Points on a hilly landscape, in no order, each with its height.
A climber steps from a point to the highest of its 2 nearest points, and stops where none of them is higher. Distance is the straight distance between rows; heights are no part of it.
vubor: [129 142 173 144 119 114 105  89  94 168 134 139 102 149 156 123 135 137
 142 140 147 132 113 144 102 103 148 148 169 109 128 131 127 171 148 120
 131 152 119 146 129 175 168 120 163]  h=524
rameg: [168 107 168 137 107 122 145  43  98 148 105 116 117 130 145 151 193 138
 163 106 120 124 154 143 171 103 154  95 108  63 106 132 177 113 177  82
 171 105 146  90  66 149 128 125 131]  h=86
raka: [103 144 165 169 123 113 117 136 116 174 126 178  81 133 157 103  50 151
 134 173  85 136 157 162 131 104 143 127 146 113 166 166  47 169 131 123
 122 117  97 141 134 104  85 121 189]  h=402
nipe: [140 101 125 115 101 161 111  97 111 140 126 117 160 132 184 203 205 139
 201 139 172 165 116 139 142  99 155  98 172  92 103  94 165 214  96 110
 103 131 150  93 123 165 229 136 165]  h=356
Duso: [122 130 126 184 114 124 187 103 125 122  81 108  82 157 120 157  69 127
 110 150 145 149 112 130  90 137 173 152 155 114 174 123 111 181 107 176
 119 109 149  98  97 134 173 130 143]  h=239
pige: [106 125 136 111 152 130 119 143 150 150 157 169 129 105 161  96  47 133
 138 141 134 100 114 152 150 153  97 118  85 140 184 176  97  95  88 120
  93 112 182 139 175  54  70 142 160]  h=241
dulum: [151 113  82 153 157 179 105 150 100 154 134  85  76 115 119 104 110 145
 158 151 108 121 141 114 148 112 130 135 124 173  60  96  78 180 119 147
 127 132 123 152 120 152 133 110 117]  h=312
bubu: [130 106 114 193 145 152 185  85 122 157 101  92  42 149 133 153  75 130
 141 154 151 127 141 126  95 156 184 157 123 128 154 112 115 175 118 171
 133 101 170 157  99 157 163 112 130]  h=291
bival: [126 153  89  91 154 128 107 185 146  73 134 145 157 124  72  91 146  69
  78  88 119 156 110 121 117 132 110 116 101 170 130 137 106  91  87 142
 105 160 104 132 153 141 119 105  88]  h=332
suz: [106  97 110 129 142  97 159 170 175  81 139 190 134 132 175 111 109 110
  57 115 114 169 148  99 101 134 153 125 158 137 185 149 107 127  66 144
  65 133  67 126 158 101 105 152 161]  h=292
mim: [128 146 139  77 159 145  80 136 125 168 198 167 155 123 176  74 111 136
 168 132 150  87  70 143 141 124  87 148 111 186 140 166 130 129 104  93
  91 165 174 179 200 106  97 162 139]  h=372
Rugu: [138 101 140 144 140 127 154 107 146 138 139 142 124 128 192 171 150 140
 148 126 134 150 149 116 122 152 157 113 172  60 156 117 159 151 102 115
 118 105 117 108 143 134 156 137 170]  h=541
mula: [100 159 146  94 126  66 119 127 138 116 155 179 136 158 124 110 126 105
  68 134 155 111 102 138  55 120 121 159 151 165 165 160 137  92 152 138
 113 173 124 177 159 135 134 151 141]  h=464
Fosum: [127 114 111 198 120 152 149 162 136 133  75 123  70 112  92 115  46 156
 106 161  77 145 144 138 123 109 152 130 132 139 140 134  67 163 120 171
 122  98 107  89  75  99 129 112 133]  h=183
dis: [109 117 134 174  93 149 151 153 150 148  78  94 133 110 112 165  64 146
 150 163 120 110 105 130 142 132 111 125 129 131 171 139 105 143 102 144
 119 107 171  70 100  66 124 152 152]  h=519
sovug: [127  85  96 127 127 162 158 175 176 119 125  88 161  74 126 169 105 131
 143 130 107 120 142  84 165 161  95 116  73 123 152 114 154  99  84 120
  95  93 168  97 133  62 111 170 111]  h=370
telug: [112 123 115 136 113  87 139 169 145  70 109 169 119 127 119 110 108 112
  37 126 105 168 147 116  75 111 151 129 166 140 153 139  87 122 114 160
  97 138  59 104 110 115 121 139 139]  h=323
nutig: [164 133 109 108 143 133 147  60 115 125 178  95 155 129 151 153 203 137
 155 121 186 111 139 105 128 159 135 140 130 112  72 103 203  79 175 105
 166 142 181 195 120 163 149 134  95]  h=349
mok: [116 127 179 175 120 136 159  96 150 169 113 138 102 116 162 169  52 170
 174 165 113 102 137 149 159 141 140 108 125  87 181 160 101 134 124  99
 139  83 167 124 119  41  84 153 190]  h=148
Kuvu: [125 134  66 111 172 146 121 134 136 104 185 129  99 125 127 109 116 134
  93 136 136 149 158  95 113 126 139 166 133 186  60  86 132 100 154 141
 163 128  97 195 147 153 153 100 108]  h=299
Dukul: [143 137  84 100 156 143 142 145 167  59 123 114 142 138  80 119 171  63
  80  88 130 173 119 111 104 176 138 113 120 150 139 135  97 102  68 158
 106 186 107 163 139 154 123  71  78]  h=300
biruf: [118 100 123 121 117 161  99 144 115 146 173 161 142 106 193 156 138 163
 179 137 115 147 142 106 166 100 127  94 182 121 110 119 127 188  70  88
  74 127  78 109 164 125 159 179 184]  h=303
vekev: [137 113 117 106 147 122 165 139 163 108 109 111 149 109 119 148 157  87
 130  80 132 134 126 133 117 205 118  97  83  99 187 163 153  77  86 139
 120 136 165 112 141 101  86 111  88]  h=439
Lif: [136  91 123 161 152 124 183  60 169 153 167 159  90 106 201 199 131 152
 167 118 146 118 188  83 108 159 185 115 166  63 141 116 177 131 102 133
 137  91  98 153 121 114 153 149 174]  h=693
budu: [134  83  98 144 148 144 172 141 177 128 120 117 107  91 133 173 105 149
 145 133 111 111 164  98 136 182 120 123  88  93 154 119 150  90 105 135
 133  85 150 139 127  71  95 141 122]  h=442
Baze: [129 129 100  86  91 155 131 141 142 100 171 102 206 110 105 132 162 145
 124 140 143 116 117  91 172 122  91 125 118 175  76  98 190  66 153  94
 124 118 163 115 141 119 162 184  97]  h=128
vubir: [141  78  89 107 151 158 159 149 175 107 152  95 171  86 179 151 159 123
 143 122 119 137 141  82 166 171 122 102 104 103 137 113 182 135  68  96
 100 129 134 118 157  95 123 174 113]  h=304
Lat: [ 79 140 121  91 143 105  62 153 126 125 189 170 121 118 133  71  90 139
  95 156 101 122 106 112  84  62 118 166 158 211  94 125 111 127 153 118
 104 141  94 204 162 134 146 170 134]  h=616
gur: [144 116 123 136 151 147  95  86  66 156 115 116  56 139 128 101 135 125
 149 112 107 133 157 151 153  86 142 116 110 109  58 110 106 159 167 132
 166 135  91 151  93 168 128  60 126]  h=121
sopun: [110 145 169 137 119  90 140 121 146 145  95 168 110 163 123 118  79 112
 106 120 134  90 131 178  91 154 128 144 113 129 194 179  86  93 150 158
 130 134 153 142 133  98  72  89 164]  h=326
tiv: [148 137 150 104 115 150  92 111 108 177 126 102 136 137 131 125 136 147
 192 140 129  82  90 152 178 109  97 146 123 166 101 130 123 152 136  97
 133 165 178 133 143 138 118 145 139]  h=174
Pibed: [168 123 151 129 132 120 116  70  84 170 115 120  73 137 140 130 163 150
 173 109 109  97 146 152 170  99 135 114 100  91  97 130 135 118 182 106
 163 133 135 147  99 146 102  91 129]  h=97
Bet: [144 145 172 125 150 112 130 112 107 185  95 129 114 162 151 120 124 119
 162 128 150 123 125 179 139 174 131 128 127  66 177 167  99 141 131 122
 154 133 162 122 142 135  81  75 163]  h=246
muz: [125 102  86 151 149 162 154 193 156 102 110 129  98 102  74 124  57 131
 108 135 117 134 156 117 138 152 118 138  78 144 159 128  76 108  84 161
  99  98 127 137 131  87  82 106 120]  h=325
zoder: [129 117 100  67 195 103 136 142 151 110 133 174  95 132 104  87 107 106
  91  92 117 145 157 153 117 158 120 125  83 121 141 134 103  62 132 141
 140 121 114 185 168 138  59  69  93]  h=327
balot: [115  99 108 169 134 119 101 146 113 123 131 173  97 125 164 110 110 143
 128 130  71 155 165 125 140  96 138 100 155  99 126 113  94 178 113 127
 111 110  37  96 112 118  98 120 153]  h=445
Ziri: [116 146 162 137 135  95 121 137 118 158 100 166  90 158 121  91  68 133
  94 143  99 134 143 180 109 119 145 134 129 113 170 171  70 144 149 146
 136 129 106 127 115 123  76  82 169]  h=365
Gonan: [146 139 158 127 116 151 158  88 108 149  67  54 143 149 125 181 160 120
 189 133 169 118  88 146 147 138 124 147 108 110 121 125 152 183 120 123
 141 129 206  96  94 167 160 134 116]  h=118
dudi: [156 134 149 150 151 136 103 118  90 167  87 113  69 145  94  85  99 140
 112 121  88 138 126 167 134  88 144 108 109 103 108 131  68 182 154 142
 150 134  93 128  79 159 112  45 136]  h=141
Dudu: [141 120 135 123  96 153 110 102 114 128 154 114 178 111 159 163 202 149
 166 137 157 155 121 109 153  93 138 120 190 130  61 102 176 161 129  92
 108 147 128  80 106 169 207 181 159]  h=288
bopal: [123 154 202 118 121  41 114  82 108 142 122 172 131 172 163 109 150 115
 105 104 135 114 131 177  82 137 151 119 136  70 181 163 159 100 183 130
 155 142 106 135 121 153  91  99 148]  h=258
Kefe: [127 145 135 134 126 129 156 105 143 120 121 140 128  94  93 136 102 156
 129 128 119  95 162 118 134 148 108 146  85 126 126 122 172  39 189 119
 185  81 160 152 130 118 112 150 115]  h=647
rad: [ 87 146 122 125  95 115  95 180 141 101 154 143 134 121 106  89  92 126
  79 165 122 135 117  97  79  79 114 152 172 219 109 130 100 124 137 142
  89 135 100 141 146 121 167 175 128]  h=707
fosut: [129 103 125 168  89 142 153 147 148 113  79  99 142  84  99 170  92 166
 132 151  97 107 142 110 146 111 104 130 111 116 130 122 141 112 138 130
 144  77 143  69  77  62 126 153 136]  h=454
fimi: [ 84 166 152  69 133  79 102 147 142 113 165 190 178 129 143  81 143  93
  80 104 145 103  89 134  92 114 107 132 132 162 163 161 165  75 133 118
  95 164 121 141 170 111 116 171 124]  h=413
mimo: [162 147 119 128 119 155 114  99  92 126 117  49 130 148  87 128 161 126
 147 130 170 126  96 120 129 114 118 162 112 182  67  95 146 144 175 128
 176 152 203 147 103 177 175 129  75]  h=184
Givev: [162  96 101 149 161 139 136 158 138 114 104 103  96 131 119 115 130 125
 115 111 107 165 148 136 144 163 153 114 114  90 133 113  92 158  83 152
 133 124  83 120 125 135 100  68 122]  h=60
dapi: [162 112 114 132 154 175 145  92 108 176 111  93  73 132 186 188 162 130
 226 109 148 138 156 132 186 145 160 107 110  69 105 111 117 181 113 135
 140 105 156 131 122 168 147  97 166]  h=334
ren: [123 104 148 167 119 122 148  41 138 158 167 148  73 113 182 168 115 162
 156 130 149 110 168  94 109  91 175 142 166 109 110 122 158 132 141 130
 139 105  96 154  99 139 175 159 176]  h=536
Vofa: [143 142 131 106 115 129 164  81 138 113 133  90 163 133 106 178 156 140
 139 136 183  82 118 120 113 165 106 162 101 121 113 105 220  76 160 105
 171 129 213 164 130 120 140 150  88]  h=447
gusi: [ 90 109  96 131 156 118 103 164 124 105 163 187  73 114 127  88  74 137
  75 161  80 147 183 129  98  75 137 140 139 148 108  95  73 127 149 154
 132 106  52 182 132 111  90 117 115]  h=436
zamif: [139 126 108 159 129 137 113 166 116 138  73 120  89 122  43 105  62 139
 107 133  95 133 130 160 137 108 122 113  97 134 121 135  47 165 121 143
 116 109 102 109  95 120  88  59 118]  h=162
Fadin: [124 116 143 134 122 102 144 111 153 134 156 148 157 127 156 148 142 137
  94 138 141 126 128 109  99 140 130 137 169 104 145 126 174 122 125 120
 118 132 110 125 132 110 145 168 142]  h=456
pum: [105 139 129 145 103 127 116 180 137 119 113 129 133 129  98 105  87 119
  98 151 112 135  96 124 108 111 111 135 139 188 146 152  94 136 107 154
  89 134 120  95 140  99 129 151 138]  h=622
Sedi: [112 105 106 139 118 129 124 146 114 112 152 160 139  90 118 128 111 166
 130 133  85 111 173 110 170  99  87  97  99 115 121 106 128  94 142  96
 139  78 101 113 122  72  79 169 110]  h=235
pizub: [144 152 174 118 124 128  79 107  89 185  98 113 135 158 128 105 116 135
 164 114 126  80 101 180 151 132 107 136 109 136 146 152 103 132 159 127
 150 154 184 127 145 141  75  91 141]  h=208
Vunu: [142  70  79 124 148 163 144 136 142 140 193 130 129  84 188 156 142 154
 193 127 118 107 160  87 199 138 119  98 118 123  99 105 151 149  73  86
  80 114 116 137 167  97  97 177 126]  h=234
nat: [160 136  73 125 134 169 111 117 109 117 162  60 126 124 122 119 167 130
 143 138 149 138 129  85 140 134 125 157 124 184  42  88 160 131 163 141
 169 153 159 158 107 184 185 111 104]  h=216
buka: [146 110 129  84 104 180 106 121 120 148 165 120 159 105 164 142 190 151
 195 147 134 126 112 126 180  98 109 124 166 144  65 102 169 150  98  77
  84 162 130 105 138 149 167 185 141]  h=243
lopu: [108 127 119 153 111  95 140 136 142  77 144 131 146 129 112 129 138 135
  47 134 118 162 149  87  89 101 170 120 142 107 113 108 160  90 175 148
 150  80  58 106  57 101 169 124 136]  h=371
bafi: [152 158 132 100 146 137 137 111 122 170 121  71 127 166 126 142 134 115
 176 136 188  91  89 151 122 180  88 165 108 147 131 133 133 149 117 115
 141 164 221 189 157 169 118 117 103]  h=38
ridu: [117 152 118 122 128  97 143 129 137  88 134 139 110 146  83 116 124 103
  70 135 144 130 122 120  65 122 143 168 148 175 135 127 126  88 162 160
 140 138 127 154 123 138 155 131 109]  h=407
Sor: [111 157 188 119 119 100 132 122 107 143  81 130 159 178 148 134 148  91
 133 101 151 113 107 187 131 164 131 107 125  72 190 170 112 132 123 128
 137 136 146  68 129 124  91  97 143]  h=284
derup: [ 92 184 114  67 145 124  99 173 141  80 149 163 170 117  89  70 133  65
 102  93 130 116  96 122 120 115  81 141 100 188 130 145 132  54 124 126
 112 151 135 129 176 136 121 141  94]  h=366
tir: [117 162 133 132 143 139  90 132 110 119 142 131  89 123  76  92  73 148
 129 140  98 123 150 144 149  69 117 148 101 179  56  91  99 113 203 125
 184 105 103 178 118 155 121 109  99]  h=410
ferol: [121  68  72 141 152 130 136 185 169  64 137 152 128 131 154  95 125 102
  64 101  99 184 159 102 135 165 157 108 133 140 151 122  99 156  49 143
  81 128  47 118 160 126 117  99 119]  h=256
Pov: [118 165 141 102 114 138 120 136 127 149 118  97 151 158 111 126 112 101
 148 132 171  82  63 157 117 152  88 144 114 183 153 162 114 133 103 141
 108 167 210 133 163 140 118 124 122]  h=40
lop: [ 91 123 104 157 146 152 136 175 147 101 130 166  96  86  67  92  41 149
 111 129 104 118 168 119 154 121  78 143  63 163 128 109  77  97 131 130
 117  85 103 141 148 120  77 117  89]  h=368
Gat: [157 114 118 103 173 137 124 158 139 128 102 102 116 151 105 102 168  81
 115  76 139 180 119 151 148 190 142  99 105  92 141 129  75 171  69 139
 105 157  98 129 153 178  97  29 105]  h=39
kuger: [114 165 158 140  70 119 134 127 126 106 100 105 157 119  52 137 100 136
 117 135 146  87 101 127 111 113  93 159 115 183 114 127 146  90 193 133
 159 104 178 100 109 122 157 148 106]  h=422
bazu: [125 122 133  99 169 101  91 150 119 144 135 181 107 135 133  76 110 127
 113 103  90 120 161 165 129 115 107 120  87 119 140 145  97  97 142 104
 146 120 102 171 168 111  42  90 114]  h=289
konu: [134  89  95 123 140 168 119 146 109 161 167 131 126 110 199 139 167 132
 214 119 117 146 153 112 208 133 125  83 128  97 104 106 103 177  70  98
  91 129  95 117 176 131 107 137 151]  h=244
feza: [129 154 165  93  90  79  89  87  95 132 153 117 179 168 129 113 188 128
 109 116 158 145  94 141 119  79 138 138 157 138  86 113 180  93 211 101
 151 166 129 144  85 175 176 152 125]  h=217
Bolok: [116 136 125  93 112 132 121 166 136  94 128 116 212 122 109 119 185  76
 111 100 137 137  84 116 139 140  89 101 127 146 146 160 157 117  83 110
  88 166 128  61 156 116 138 172 107]  h=82
sali: [136 165 161 121  99 129  87 135  61 143  90 100 132 160  99  90 159 105
 123 118 144 154  70 161 118  76 134 153 165 162  96 120 107 198 154 131
 125 180 122 105 118 198 177 110 120]  h=534
bufev: [151 128  88 174 142 181 135 156 141 147 108  56  79 115  85 137  89 140
 153 152 123 133 119 104 124 141 142 147 119 185 101 100  78 201  90 181
 117 130 179 136 109 150 169 122  94]  h=257
bimes: [125 128 115 157 108 163 148 143 165 132 124  79 117 122 120 143  94 151
 149 180 144 113  97  92 106 136 118 162 159 196 118 108 128 168  96 156
 103 140 181 138 126 122 171 170 108]  h=203
Logem: [140 108 146 183 148 139 175 102 130 176 100 137  80 127 166 161  88 147
 177 138 109 147 164 136 162 155 160  99 130  36 180 148  90 139  99 117
 138  69 123 116 109  86  90 110 184]  h=108
vison: [153 118 113  74 149 140 137 126 119 129 155 103 171 138 196 139 224 100
 150  98 158 172 112 120 134 172 132 100 155  83 144 127 170 157  94 108
 119 164 131 137 197 185 161 100 111]  h=158
Pulik: [138 124  97 145 161 119 146 100 139 117 158 132  77 135 125 135 114 128
  96 160 153 119 154 100  73 140 147 173 145 158 108 106 134 116 150 163
 160 133 129 196 140 144 162 125 122]  h=351
Dogu: [113 141 150 185 103 115 158 129 116 131  58 134  82 156  90 116  66 131
  97 151 110 142 110 161  91 108 171 138 166 125 174 154  69 189 137 179
 119 121 125  83  73 149 148 109 147]  h=209
dalaz: [175 121  95 100 192 156 138 125 132 158 146  95 127 145 180 130 188 103
 170 122 161 157 130 115 149 199 119 119 131  97 137 134 149 147  85 119
 114 162 148 181 191 175 132  92 118]  h=201
Nebod: [ 87 151 146 149  74 123 161 144 129  97  45 124 177 130  62 167  95  88
 126 130 123  96 103 154  93 150 111 141 117 135 186 155 123 101 104 166
 121 146 148  61  80  95 122 126 121]  h=352
feko: [141 124 124 125 139 127 148  74 152 134 187 128 144 114 166 165 162 155
 141 139 176 102 141  93  95 147 151 138 154 101 101 113 206  98 127 112
 144 138 143 171 132 127 156 160 124]  h=437
Tapok: [137  80  57 143 147 155 155 193 186  73 126 120 114 116 117 125 104 109
  91 111 119 159 167  91 144 170 134 118  96 161 148 116  93 128  53 153
  77 127 106 133 146 103 116  98 110]  h=281
tuni: [102 121 157 153 136 132 124 116 144 181 123 146  82 108 157 129  19 152
 150 172 105 105 140 151 150 154 118 120 110 132 174 166  71 118  98 111
 122 106 181 147 155  44  73 137 179]  h=190
deka: [134 138 130 134 109 141 125 135 114 102 111 101 159 153 127 154 166 100
 137 139 159 163  85 116 116 135 136 136 175 138 136 112 134 192  98 137
 100 153 124  90 132 179 199 135 131]  h=520
pofof: [134 136 131 132 119 127 104 136  94 134 124 110 127 145 138 109 149 123
 110 132 124 151 103 127 116  95 117 144 161 147  98 119 127 157 143 126
 123 153 112 116 129 166 158 130 138]  h=595
raso: [120 185 135 105 134 120  80 137 100 112 114 114 117 153  48  83 120 117
  84 120 117 133 100 150 125  74 122 148 132 162  75 119 101 116 206 143
 174 140 111 149 109 171 147  78  92]  h=450
Lag: [148 128  72 111 159 164 119 141 119 108 169  91 131 123 118 124 173 141
 133 112 131 132 148  98 156 130 118 137 103 146  44  83 147 100 151 115
 162 118 132 165 128 139 138 123  93]  h=254
Ped: [150 135 130 118 106 127 174 102 145 110 104  99 157  89  88 178 153 152
 147 110 145  97 149 107 152 164 109 127  82  87 112 110 209  51 172 113
 188  76 191 121 106 107 118 150  88]  h=551
dinu: [142 132 110 132 135 124 185 132 164  90  83  81 140 124  85 175 158  95
 113 108 149 133 118 111 124 197 130 127 102  86 157 128 150 102  94 160
 139 134 151 111 114 117 125 107  80]  h=380
mosa: [150 106 110 173 160 147 167 106 156 149 109 101  72 125 143 150  95 135
 147 144 131 115 151 110 127 158 146 144 118 107 147 123 114 129 121 151
 152 107 160 150 112 113 107 113 143]  h=360
fup: [110 145 162 147 104 126 157 145 130 131  60 116 151 157 108 141 112  86
 132 112 135 128  99 163 129 160 123 123 125 110 187 160  90 146  89 158
 120 139 136  58  99 118 105 106 146]  h=318
buban: [ 84 170 181 132  59 112 103 160 135 129 105 146 160 135  97 121  94 124
 117 156 126  82  78 137  95 105 107 135 150 187 165 167 113 138 122 159
  98 147 140  90 119  99 143 166 151]  h=559
dov: [ 85  97  95 148 143 103  95 158 125 112 165 197 106 113 160  95  94 146
  86 148  60 155 181 117 130  85 119 111 137 120 146 119  82 148  96 131
 101 117  33 125 135  84  65 147 136]  h=487
kana: [122 136 176 155 113 130 115 125 106 191 130 148  95 141 160 115  84 151
 168 163 114 132 117 146 120  99 145 136 171 130 143 147  75 181 144 127
 122 131 129 137 128 126 139 134 187]  h=455
Mef: [163 151 141 139  97 127 140  83  84 122  72  50 147 160  72 157 147 104
 151 124 184  99  80 152 127 132 121 161  85 144 108 124 155 148 154 134
 173 133 204 120  84 175 161 121  71]  h=153
dadid: [147 158 114 111 131 112 138  94 113 120 123  98 151 167 123 148 157 104
 126 138 187 106  86 126  88 166 115 161 142 144 126 138 163 126 135 132
 133 176 166 170 152 166 153 129  83]  h=71
nek: [143 103 129 144 125 144 141  71 109 166 149 119  67 111 184 175 151 155
 201 112 151 116 161 107 167 108 151 118 147 106  88 112 148 142 136 108
 118 114 121 116 108 159 158 137 163]  h=433
Zuzi: [156 104 145  93 121 109 129 106 114 127 122 114 169 123 146 132 218 134
 132  94 119 141 125 138 163 146 138  93 118  73 108 128 184  91 158  84
 165 129 132  94 104 131  99 143 109]  h=112
Tunu: [132 134 164 122  94 119 108  65  89 143 148 123 165 155 155 138 193 129
 136 121 174 156 116 122 119  83 158 137 176 112  71 104 184 142 170 100
 130 155 112 122  86 198 202 164 143]  h=247
Teted: [114 164 190 153  56 109 102 142 122 138  79 137 155 128 113 122  80 150
 123 154  92  76 102 175 126  81 100 124 125 147 156 171 117 134 173 139
 133 118 143  60  91  95 110 140 154]  h=507
bizok: [123 157 168 117 111  60 109  98 106 110 137 143 152 165 124 112 184 110
  75 106 150 142 110 143  87 116 146 135 153  97 137 142 167  88 188 120
 160 147 107 131 102 149 140 128 119]  h=233
vosol: [126 142 155 111 139  55 144 123 141 119 105 182 121 153 128 115 143 107
  80  95 124 136 140 161  81 162 143 123 121  89 182 172 125  84 141 142
 154 141 101 130 134 120  69  91 126]  h=287
nupuf: [145 134 161  85 117 125 112 107 109 159 141 125 168 126 141 132 190 138
 157 114 138  90 110 156 149 132 103 128 116 127 113 129 184 112 154  80
 136 165 172 128 142 143 115 142 121]  h=140
sis: [103 150 136 131 112  79 140 152 135  70 103 163 116 137  79 105 104 121
  44 132  89 154 148 132  88  88 152 124 129 112 129 133 108 104 175 154
 150 101  51 107  70 105 128 103 128]  h=347
Nimo: [120 178 151 139 106 114 107 117  72 117  90 102 128 168  55  90 153  99
  74 116 134 137  81 160  98  84 141 138 143 154  92 134 104 158 185 154
 147 162 117 107  76 170 181  78 100]  h=488
Sige: [ 77 127 108 120 150 117 116 178 123  94 135 191  97 115  73  77  57 135
  68 139  80 142 177 145 134  74  98 131  99 148 136 107  72 121 141 136
 136  98  62 141 136 116  76  95 103]  h=403
fen: [121  96  96 124 128 124 113 127 126 113 189 140 160 115 165 131 173 134
 112 114 112 154 167  90 148 123 150  92 150 103  77 103 171  89 134  88
 137  99  59 119 116 104 118 149 115]  h=181
pefof: [110 157 130 100 110 150 121 159 141 126 117 117 201 138  98 113 137  82
 149 117 140  99  66 138 140 148  75 126 102 172 159 160 121 112  85 138
  91 157 175  78 147 116 129 139 112]  h=63
Zepon: [110 162 160 153  81  99 143 122 120 100  78 123 160 137  60 147 126 104
  89 122 140 106 106 133  86 130 123 138 123 123 154 146 139  85 163 158
 153 130 146  86  86 113 143 126 108]  h=384
nagid: [136 101 116 166 102 125 149 128 140  85 118 117 148 102 101 153 131 152
  95 133 104 135 165  83 138 110 141 110 120 100  89 101 161  82 162 122
 159  66  99  82  64  90 142 151 120]  h=406
ger: [126 163 105 105 113 129 137 127 134  93 149  98 186 137  84 136 166 111
  99 131 168 126  91  94 109 141  98 151 128 184 103 119 163  87 146 118
 145 158 168 144 149 141 165 151  73]  h=99
Gefup: [117 139 137 152 108 149 155 111 141 142  93  77 139 147 135 177  98 138
 168 162 173 123  69 128 115 146 122 150 146 161 143 108 142 197  99 132
 120 128 199 112 119 127 178 162 116]  h=160
gemob: [114 120 146 127 122 103 104 148 118 130 117 170 132 110 123 101  95 147
 114 122  67 101 160 157 152  93  95 104  89 102 146 142 113  92 147 107
 160  83  99 100 130  91  59 120 127]  h=259
buz: [125 110 146  81 123 101 128 164 149 103 150 136 201 114 159 105 210  86
 108  81 127 164  96 125 136 151 133  74 144  93 174 161 177 122  94  98
  85 141  96  63 163 125 120 164 118]  h=100
mepu: [120 125  86 155 151 150 102 122  99 136 142 134  60 101 111 115  95 166
 172 138  96 102 173 118 154  89 123 131 105 157  58  88  89 135 158 129
 153  96 107 178 134 124 113 115 106]  h=364
Puzin: [116 103 103 135 110 118 117 114 117 124 184 165 113  98 150 131 139 161
 142 125 100 113 179 114 167  87 132 105 140 121  76  93 148  93 151  96
 124 101  81 144 126  94 103 167 126]  h=207
zedo: [106 125 156 142 110 129  98 123 130 151 173 187 117 106 189 137 123 177
 142 146 117 126 148 114 113  73 138 119 205 117 123 130 124 176 112 115
  96 125  54 127 125 122 168 190 199]  h=355
suvu: [136 128 113 119 137 106 166 114 150  64  91 124 131 138  78 137 167  91
  66  94 141 165 140 118  79 188 157 124 131  98 136 122 127  85 116 167
 145 151  99 128 102 133 133  64  74]  h=331
gadak: [151 110 126 113 136 128 140 105 144 154 145 144 126  92 141 156 124 158
 151 123 115  91 140 109 146 137 115 128  99  98 131 130 162  80 132 105
 151 102 158 168 152  92  88 146 132]  h=539
Solub: [131 115  99  95 112 132 111 134 117 105 176 100 200 121 137 131 204 139
 114 122 128 157 131 103 160 115 138 117 146 127  59  93 189  82 160  91
 140 127 103 104  99 130 164 170 111]  h=156
fetug: [110 107 128 175 120 127 119 131 124 125 140 162  98 112 168 126 113 143
 113 158  95 160 158 108 100  92 169 135 182 120 127 108 105 178 120 144
 107 112  49 106 114 148 175 144 195]  h=401
nop: [153  82 120 176 154 142 161 129 143 138  89 128  86 121 147 141 113 135
 139 122  93 160 178 122 154 159 169  95 109  39 155 113  99 151  82 143
 136  83  74  95 110 104  92  82 155]  h=81
dop: [115 154 181  84 123 106  70 101 117 172 201 188 132 130 160 100 100 159
 153 140 122  79 111 154 118  90 121 142 137 172 129 169 128 117 152 104
 106 173 128 206 192 115 106 166 161]  h=458
fovu: [130 164 182 142  76 107  88 106 107 134 105 132 140 133  98 113 106 160
 123 147 107  78 114 152 127  78 106 133 137 166 114 132 137 114 197 118
 155 112 163 117 100 128 134 151 136]  h=465
gikug: [143 100 107 141 119 159 124 158 128 114 125  95 161 132 179 182 185 115
 161 138 139 180 114 113 135 119 159  97 164 104 141  96 132 228  79 147
  99 124 131  86 145 155 228 111 164]  h=438
vinak: [146 106  91  89 168 133 139 165 160  95 128 134 134  93  99 104 141  98
 113  74 117 141 151 122 143 183 110 100  59 107 149 129 137  68  91 122
 128 102 130 146 163 118  79  99  72]  h=378
rufi: [158 132 120 127 167 160 133 108 107 164 106  93  95 149 156 154 152 112
 178 123 158 165 127 133 141 174 150 126 125  74 142 118 105 182 104 141
 140 130 162 139 157 180 151  85 151]  h=263
teko: [137 111 134  55 142 142 141 157 131 136 154 131 208 130 182 122 217 103
 156  92 150 158  96 138 155 174 118  85 137  88 168 150 179 156  86  88
  90 147 134  99 201 150 126 145 121]  h=125
meke: [125 147 110  74 169 135  95 174 154 122 158 171 172 109 144  65  92 106
 146 109 135  99  82 140 149 136  74 131  75 170 154 161 110 101  95 124
  77 141 179 137 181  77  87 153 120]  h=301
vepoz: [110 143 144  88 143  96  84 108 135 140 179 168 109 131 153 103 130 138
  94 143 118 119 131 125  83  92 126 155 157 151 111 135 138 112 162 111
 119 152  85 208 171 130 129 153 151]  h=538

For each start below, name the point where the climber stops.
Mef -> mula
Gefup -> pofof
ger -> vekev
nupuf -> rad
Pov -> Lif
bizok -> pofof
Givev -> rad
